Each row is a point on a tangle of strands that fork and nearly touch. The rows are in no order.
Two points are linked if the straight distance between their rows is under 97.2. Some points are linked to none.
Q34: [-50 -23 -16  40 -18   3   6   7  24 -50  -7  10 -15 -34  15  30 -12  21
  31  16 -45  -4]
Q529: [ -6  -2 -32 -33  32  -5  38 -19 -32   7 -21  12 -23  32   9  19  -9  26
 -29  38  -1  35]
Q398: [  9 -19  -4 -18  -4  26 -22 -17 -35 -39 -42 -57   9   7 -26  12  59  39
  14   4   1  38]
Q183: [-41   2 -10   8  -4  28  20  35 -21  -7  -9  27 -38  32  10  -9  34 -19
 -17 -22  14 -38]
Q744: [ 14  -5  38  12   1 -25  12 -26 -53  42   5  24   4  13   7 -22 -14  -3
 -24   9  -3  28]
Q246: [ 19  -6 -20   9 -23  30  -9  -3  -3 -57 -36 -47 -26 -12 -53  -3  55  48
  19 -21   2  34]
Q874: [-11  -2 -11 -26 -34 -24   2   5   9  -5  -8 -40  41 -13   9  15  14  31
 -17  40 -10 -14]
Q65: [ 17  29  -5  18   7  -6  -1  -8 -21   2  10  30  23  38  36 -17 -70  19
 -38 -18 -31  11]
Q239: [ 45   0 -21 -20  33 -19 -19 -34  10 -35 -42  -8 -19  -8   3  40  12  -4
  18 -44  -5  10]
Q816: [  2  28  15  47   6  35 -36  34   8 -45  15  31   7  -3  18 -32  10 -31
  34 -40 -14 -32]
Q546: [-48  24 -33 -18  29   5 -29 -33  19  31  -8  16  28   2  29 -22  30 -12
 -35  29   2 -31]
Q136: [-46 -28   8  65 -22  10 -13 -22  28 -16 -39  24 -21 -21  14   3   1  14
  33   0 -24  -6]
Q368: [-26   0  11  -2 -25 -10  50  -3 -13  18 -14  19 -35  -6   6  15 -37  18
 -47  -3  12 -16]
Q186: [ 45  -1  36  13 -11  12  -7 -17  27  27   3 -17  13 -31   4   5  21  -7
  27 -44  37  -2]
Q303: [-21 -12 -17   3 -46  44 -48   7  13 -24  14 -61  28 -25 -41  -9  13  24
  24   2   3  -4]
Q612: [-21  -3  23  10 -28   9  30 -19   2  28   6  28 -34  -3  -7 -10 -33   8
  22  55  38  16]
Q229: [  8  -4 -11   9  -6   3 -20  -4  46 -19  -3  -7 -21  -9 -20  12  -8 -10
   6 -57  -2 -29]
Q175: [ 21 -14   6  13  39 -16 -32  19 -42   9  30  -4  13  18  38  -9  31  18
  31 -17 -34  18]
Q12: [ 26 -16  32  26 -36   2  -1  17   3  15  29  -2  36 -21   5  -1 -15  -8
  16 -24   1  -8]
Q238: [ 16 -11  -2 -22  10 -20  -1 -26 -28  61 -21   3  37   4  -3  -1  14 -45
  16  33  32  52]
Q881: [ 11  -4   9  18  -1 -29  30   7 -21  59  18 -15  15 -26 -14 -46 -15  15
 -55  36  30  30]
Q108: [ 36   4  38  12  56   9   1  -7 -19   6  10  20 -17   9  33   2  45   8
  29 -19 -10  13]
Q296: [ 37  -6   9  12 -15  25   2 -14 -28  14 -13  19  11   7   6 -18 -46  -2
  33  12  28  26]
Q298: [-16  -5  -5 -19  -3  17 -43 -58 -24 -13 -35 -40  13  -3  -2   5  24  33
   1   6  -2   3]
Q576: [-50 -19  -3   7 -32 -13  13   8  13 -28  -5 -11  15 -10  15  24  31  24
   7  36 -27 -23]
Q750: [ 17  19 -50 -26 -18   4  -5  22  20  33  24   1  10  -8  23  26 -51  -7
  20   2  35  22]
Q878: [ -3 -43  36  23 -11  -8   1 -36 -44  31  -1 -14   4 -16   3  -4   8  21
   1 -14 -13  11]
Q313: [  3   4  38 -22  29  14  -5 -46  -8   1   9 -43 -35 -35 -26  28  32  16
  32 -26  12  31]
Q276: [ 35  -2  16  31  -7  47  -1   2 -17 -28  -4  24 -21 -17   1  -4 -40 -13
  43 -29  16  14]
Q261: [ -7  33   5 -15 -23  36 -36  20  -2 -40  21 -66   3 -59 -24   9  15  22
  11  -1  24   0]
Q40: [-11  18 -34  -7  41 -20  31 -18 -29  14  -2  41 -23  24  10 -29 -31   3
 -64  35  -8  36]
Q271: [ 15 -57  -8 -29 -13  -4  26  26   8  16 -12 -19   0   8 -43  24  15 -21
 -20  -4   9 -23]
Q42: [ 13 -20   2   2   0 -58 -17  15 -41   3   4   5 -19  39  27  12  22   7
  23 -16 -27  16]
Q442: [  8 -37 -20   0 -25 -11  39  -6  -4  39 -10  20  38  21 -24 -29 -20 -25
 -56  30  -1  20]
Q977: [-31  37  -3 -12 -18  -8  -7   7  27  22  19   6  30  30  11 -24  -2 -28
 -43 -29   4 -44]
Q156: [ 26 -32   2 -16   3 -57 -14  20  -1   9  -2  15 -10  20  -6   5   3 -22
  17  22 -16  -5]
Q438: [-33 -12 -11   5  10   8  22  -4  13  52 -14  29 -22  -5  -4 -25   8  -1
 -38  39  25 -19]
Q905: [ 16 -10  25   3  22 -14  31   5  32  20  -2  29 -57  10   0  24  13  26
  -9  -1  12 -17]
Q586: [ 16  -6  22 -29   9 -40 -10 -14  -8  37   9 -18  38 -20 -17 -10   6 -18
  12  53  14  14]
Q400: [-22  18  29  -5   4  29  42 -16  36  -5  -4  14 -14 -11   5  18 -11   4
  20  36  22 -11]
Q79: [ 24   7 -21 -27  39  19  21 -18  27 -20 -17  -9 -20   6  11  42  40  27
   0 -16  -1  -3]
Q128: [  2   1  -7 -18  22  23 -44 -35 -10   6  -7 -22   0 -26  -4  -2 -10  -2
  25  -1  13  -3]
Q327: [ 10  34  -6 -42  28 -65  -5  -2  14  21  25   4  -1  27 -15 -31  -6 -20
 -29  48  11   7]
Q492: [-46  12 -37  -7 -32  36 -15 -18  26 -56  -1 -28  42 -24  -1  24  19 -14
  13 -20 -22 -10]
Q278: [ 24 -23   8 -20  21  -7  -5 -51 -11   7  -5 -16 -19 -17  -4  49   6  -2
  36 -41  -6  46]
Q895: [-38  26  20  40  -8  13  -2  38  -1 -26   2  49 -15  30  34 -16   2 -14
   2 -28  -8 -38]
Q403: [  0 -35 -17 -21 -17  14  17  -3   6 -30  -4 -24  16  27 -30  20   4  -2
   5  -9 -20  -8]
Q592: [ 15   5  13 -17  -2 -19 -13 -23 -10  18 -27  18  10  -3   8  -3   2 -50
 -17 -23  23 -35]
Q958: [-32 -19  -5  31 -18  12  14   1  60  50 -19  50 -20  17   6 -10   6  -3
   4  31  23 -15]
Q254: [-25 -12  -3 -25   7  -2   0  20 -39  -9   2  -9 -14 -28  10  32  42 -37
  19  16  12  -9]
Q965: [ 14   0 -30 -32  51  22  -6  36 -43  35  11   5   9  18  -1  -5  -5 -39
   2  -8  22  18]
Q306: [-12 -24 -14 -17  12 -28  -8 -18   1  32  14 -18  16  50  -7 -20  47  35
 -10  40 -21  23]
Q9: [ -3   8  23  12  -5  17  17  -9  30 -29  17  -7 -17 -19  -2  17  19  22
  52  15   6   9]
Q580: [-19 -19  -8 -11 -24  19  16 -21   1 -63 -49 -25  -4  -2 -28  24  37   5
  -2  -6  -9 -18]
Q867: [ 13  10 -14 -39  56 -52   2  14 -24  48  19 -20  -6  20 -33 -30   2 -20
 -33  38  21  44]
Q767: [ 37   7  -9  -2  -3 -14  14  39 -32   5  18  20   0  24  14  -4 -52   1
 -15  -8  -1   6]
Q96: [ 21   7 -37 -37  28  22  26  -4  18   7  -8  10   0  37   9  18  -5  10
  -2  21  10  15]
Q801: [ 25  15  -1 -37   1 -18 -34 -10 -16  24  -8   1  -7  18 -18 -11 -36 -51
  12 -16  39  -5]
Q20: [-17  26 -49 -12 -44   6 -32  31  10  -8  36  -4   0  -6  28  19 -25 -22
  43  -3  24   1]
Q786: [ 24  15   6  38   1  52 -12  14   5 -58 -12   9 -16  -2 -17 -35  11  -6
  44 -43   4 -10]
Q754: [-15 -14  22  13 -30 -23  23   7  24  -4 -25  18 -63   2  -9  21 -24  18
  -5 -13  14 -20]
Q600: [-33  34  17 -38   9  -6   6  18   8  -9  36 -10   7  20 -10 -15   4 -23
 -27  12   1 -49]
Q363: [-21  19  26  25 -17 -14 -24  -6  10  -8  -3  -9  -2  17   4 -30 -58  36
   2  -5  -3 -16]
Q992: [ 10  24  13 -33 -15 -45 -10   7  25  37   6 -34  37 -21  -2  -6  28  14
 -18  52  21 -12]
Q410: [ 20 -36  11   5  -1  26  25  35 -40 -21 -12  12 -10  16 -19  12  -2 -25
 -23 -53 -15 -17]
Q603: [ 17  14  36 -11  -2 -11  26 -13 -37  12  -7  30  27  11  -2 -31 -28 -50
 -33   7  13 -11]
Q988: [  0 -16 -15  29  -3  28  23   8  11 -62 -21 -17 -10 -10 -18   2  60  31
   9 -16 -27   1]
Q370: [-42  31  22 -17   7 -30  26   8   4  -3  49  24  19   9  16 -10   8 -23
 -15  43 -25 -19]
Q610: [-33  37 -31 -20  -3  20 -47 -21  14   2  -4 -20  37   6  24  -9  13 -15
 -19 -25   6 -43]
Q678: [ 24   6  30  16  35  25  19 -11  20   5 -10  40 -22  40  22   5  17  11
 -18 -29 -11  -7]
Q985: [-41  -6   9  -3   7 -23  17   8  53  23  53  16  35  10   2   1 -10  -3
  -3  40 -41 -13]
Q822: [ -8   1 -44   3 -30  48 -43  -7  13 -51 -21 -52   1 -43 -65  -1  45  15
  13 -16  -8  20]
Q707: [ 23  14  21  12   6 -17 -40   7 -22 -49   3 -28 -19 -36 -25 -17  27 -23
  43 -38 -11  -8]
Q97: [ 11  20   4  29   9  23  17  -1  23 -37  14  31  30   4  51  40 -36  15
  12 -32 -46   8]
Q910: [ 22  51   5  -1  30 -23  13  12   3  26  42  34   3 -20  23 -16 -86  -5
 -30  20   0  12]
Q380: [-40  29 -17 -12   1  24  -6  -2  37 -21   1 -17  25 -22  20  18 -14   7
 -11  -4  -4 -33]
Q720: [ 16 -25   6   0 -32   3  46   9  32  21 -24  15  24  16 -13   4 -11  -4
 -31   6   6 -22]
Q841: [  6 -16  11 -11  -1 -30  18  -9  32  16  19   3  36  50 -16 -20  12  11
  -3  44 -24   0]
Q446: [ 41   5   4  20 -18  -7  -1  54 -18  -9 -24  21 -21  12  13  -9 -31  -1
 -12 -19  20 -34]
Q765: [ 25  30 -23 -23  17   1   6  13  -7  41  23   7  -1 -29   9  -2 -65 -12
 -16  18  46  16]
Q983: [ 26 -17 -15   5  40 -39  30   9 -26  65   5   7   6 -12 -14 -27 -10 -22
 -56  31  15  58]
Q739: [-10 -15   8   1 -48   1  -1 -15 -18   8   6  -7  -8   3  -6  -1 -30   8
  39  21  18  21]
Q606: [ 17  30 -24  15  50 -21  23  -3 -13  24  31  43  -5 -12  23 -27 -55 -25
 -75  22   0  50]
Q223: [-19 -33 -13 -14 -14 -19  -7  -8 -33   6  -5 -17 -13  34   2  12  46  21
  20  22  -7  25]
Q57: [ 31 -27 -35  20 -10 -40 -28   4  12 -33 -26  -5 -34 -42 -25  24  44 -15
  16 -62 -33   7]
Q827: [-14 -30  19   9 -10  47  47  27   1 -13  -8  22 -27  12 -23  12  22 -22
 -11 -12  -1 -33]
Q547: [  9  17  17   0 -15  21 -12  27   6 -16  43 -36  27 -48  -2   2 -11 -13
  35 -15  11 -16]
Q553: [ 52 -25  39  52 -27  -3  -4  22  -4  19  12  29  37   3  32  10 -12   1
 -11 -20 -35   5]
Q703: [ 26  -1  32  72  -4   8 -14  20  14 -18  10  34  31  13  52  10 -17  25
   2 -24 -68   5]
Q631: [  7 -17 -17 -35  22   4 -44 -28 -22  18 -26  -5 -24  14 -23   3  -9 -24
  36  17  26  24]
Q146: [-57 -10  30  55  -4  13  -3   5  51  15 -40  36 -38   7  13 -14 -11  26
   2   4   3 -19]
Q680: [  1  32   5  -4  20 -11   4 -22  20 -13  23   4  32  36  31  12 -47  33
 -11 -23 -42   5]
Q328: [  5   3   4  14  -5 -18 -37  46 -22 -26  15 -27  -9 -47   3  -9  -5  -1
  20 -25  -3 -36]
Q321: [ 25 -42 -18  -6  25  22  10  20 -32 -31 -17 -36  -6  -1 -27  20   4   7
  -3 -40 -16   0]
Q198: [ -9   8 -28 -18  -2  37 -35 -11 -10 -66  -3 -43  21 -24 -33   3  31 -33
  22 -32 -19   1]
Q350: [-16  24  23   0  19  11  -9 -24   9 -38  17 -42 -37 -53 -13  20  48  44
  37   1  -3  18]
Q260: [ -5  -5   4   9 -26 -50  44   7 -19  49  16   7 -19 -16  -6 -17 -43  10
 -73  12  13  16]
Q812: [-38  24 -42   7 -39  13 -48  32   2 -29  -5   2  -4  21  10 -21  -3  -6
  39   8  20 -19]
Q59: [-45  26  10  11  34   0  14 -11  42  28  -3  16  10   9  18 -26  15  25
 -38  38  -7 -29]

A fork is a point with three links. Follow the links from the first point to the second and name the forks in between, in order.
Q175 / Q271 -> Q42, Q610, Q822, Q246, Q403
Q146 / Q720 -> Q610, Q822, Q246, Q403
Q276 / Q238 -> Q403, Q246, Q822, Q610
Q529 / Q246 -> Q403
Q65 / Q34 -> Q12, Q547, Q822, Q610
Q816 / Q610 -> Q403, Q246, Q822
Q786 / Q680 -> Q403, Q246, Q822, Q547, Q12
Q801 / Q612 -> Q246, Q403
Q380 / Q739 -> Q822, Q246, Q403
Q586 / Q380 -> Q610

Follow the links from the first point to the second, and from the first to the third. Name the last point that the two ways share.
Q977 / Q767 / Q313 -> Q822
Q592 / Q553 / Q816 -> Q246
Q398 / Q97 / Q841 -> Q822
Q97 / Q592 / Q816 -> Q246
Q146 / Q841 / Q603 -> Q610
Q446 / Q707 / Q296 -> Q547
Q42 / Q34 / Q580 -> Q610
Q442 / Q910 / Q97 -> Q403
Q720 / Q276 / Q610 -> Q403

A fork is a point with three links, a tip a point with one. Leave the first point through the second and follow the links. Name the first fork or tip that comes.
Q612 / Q739 -> Q403
Q874 / Q576 -> Q610
Q983 / Q881 -> Q42
Q350 / Q313 -> Q812
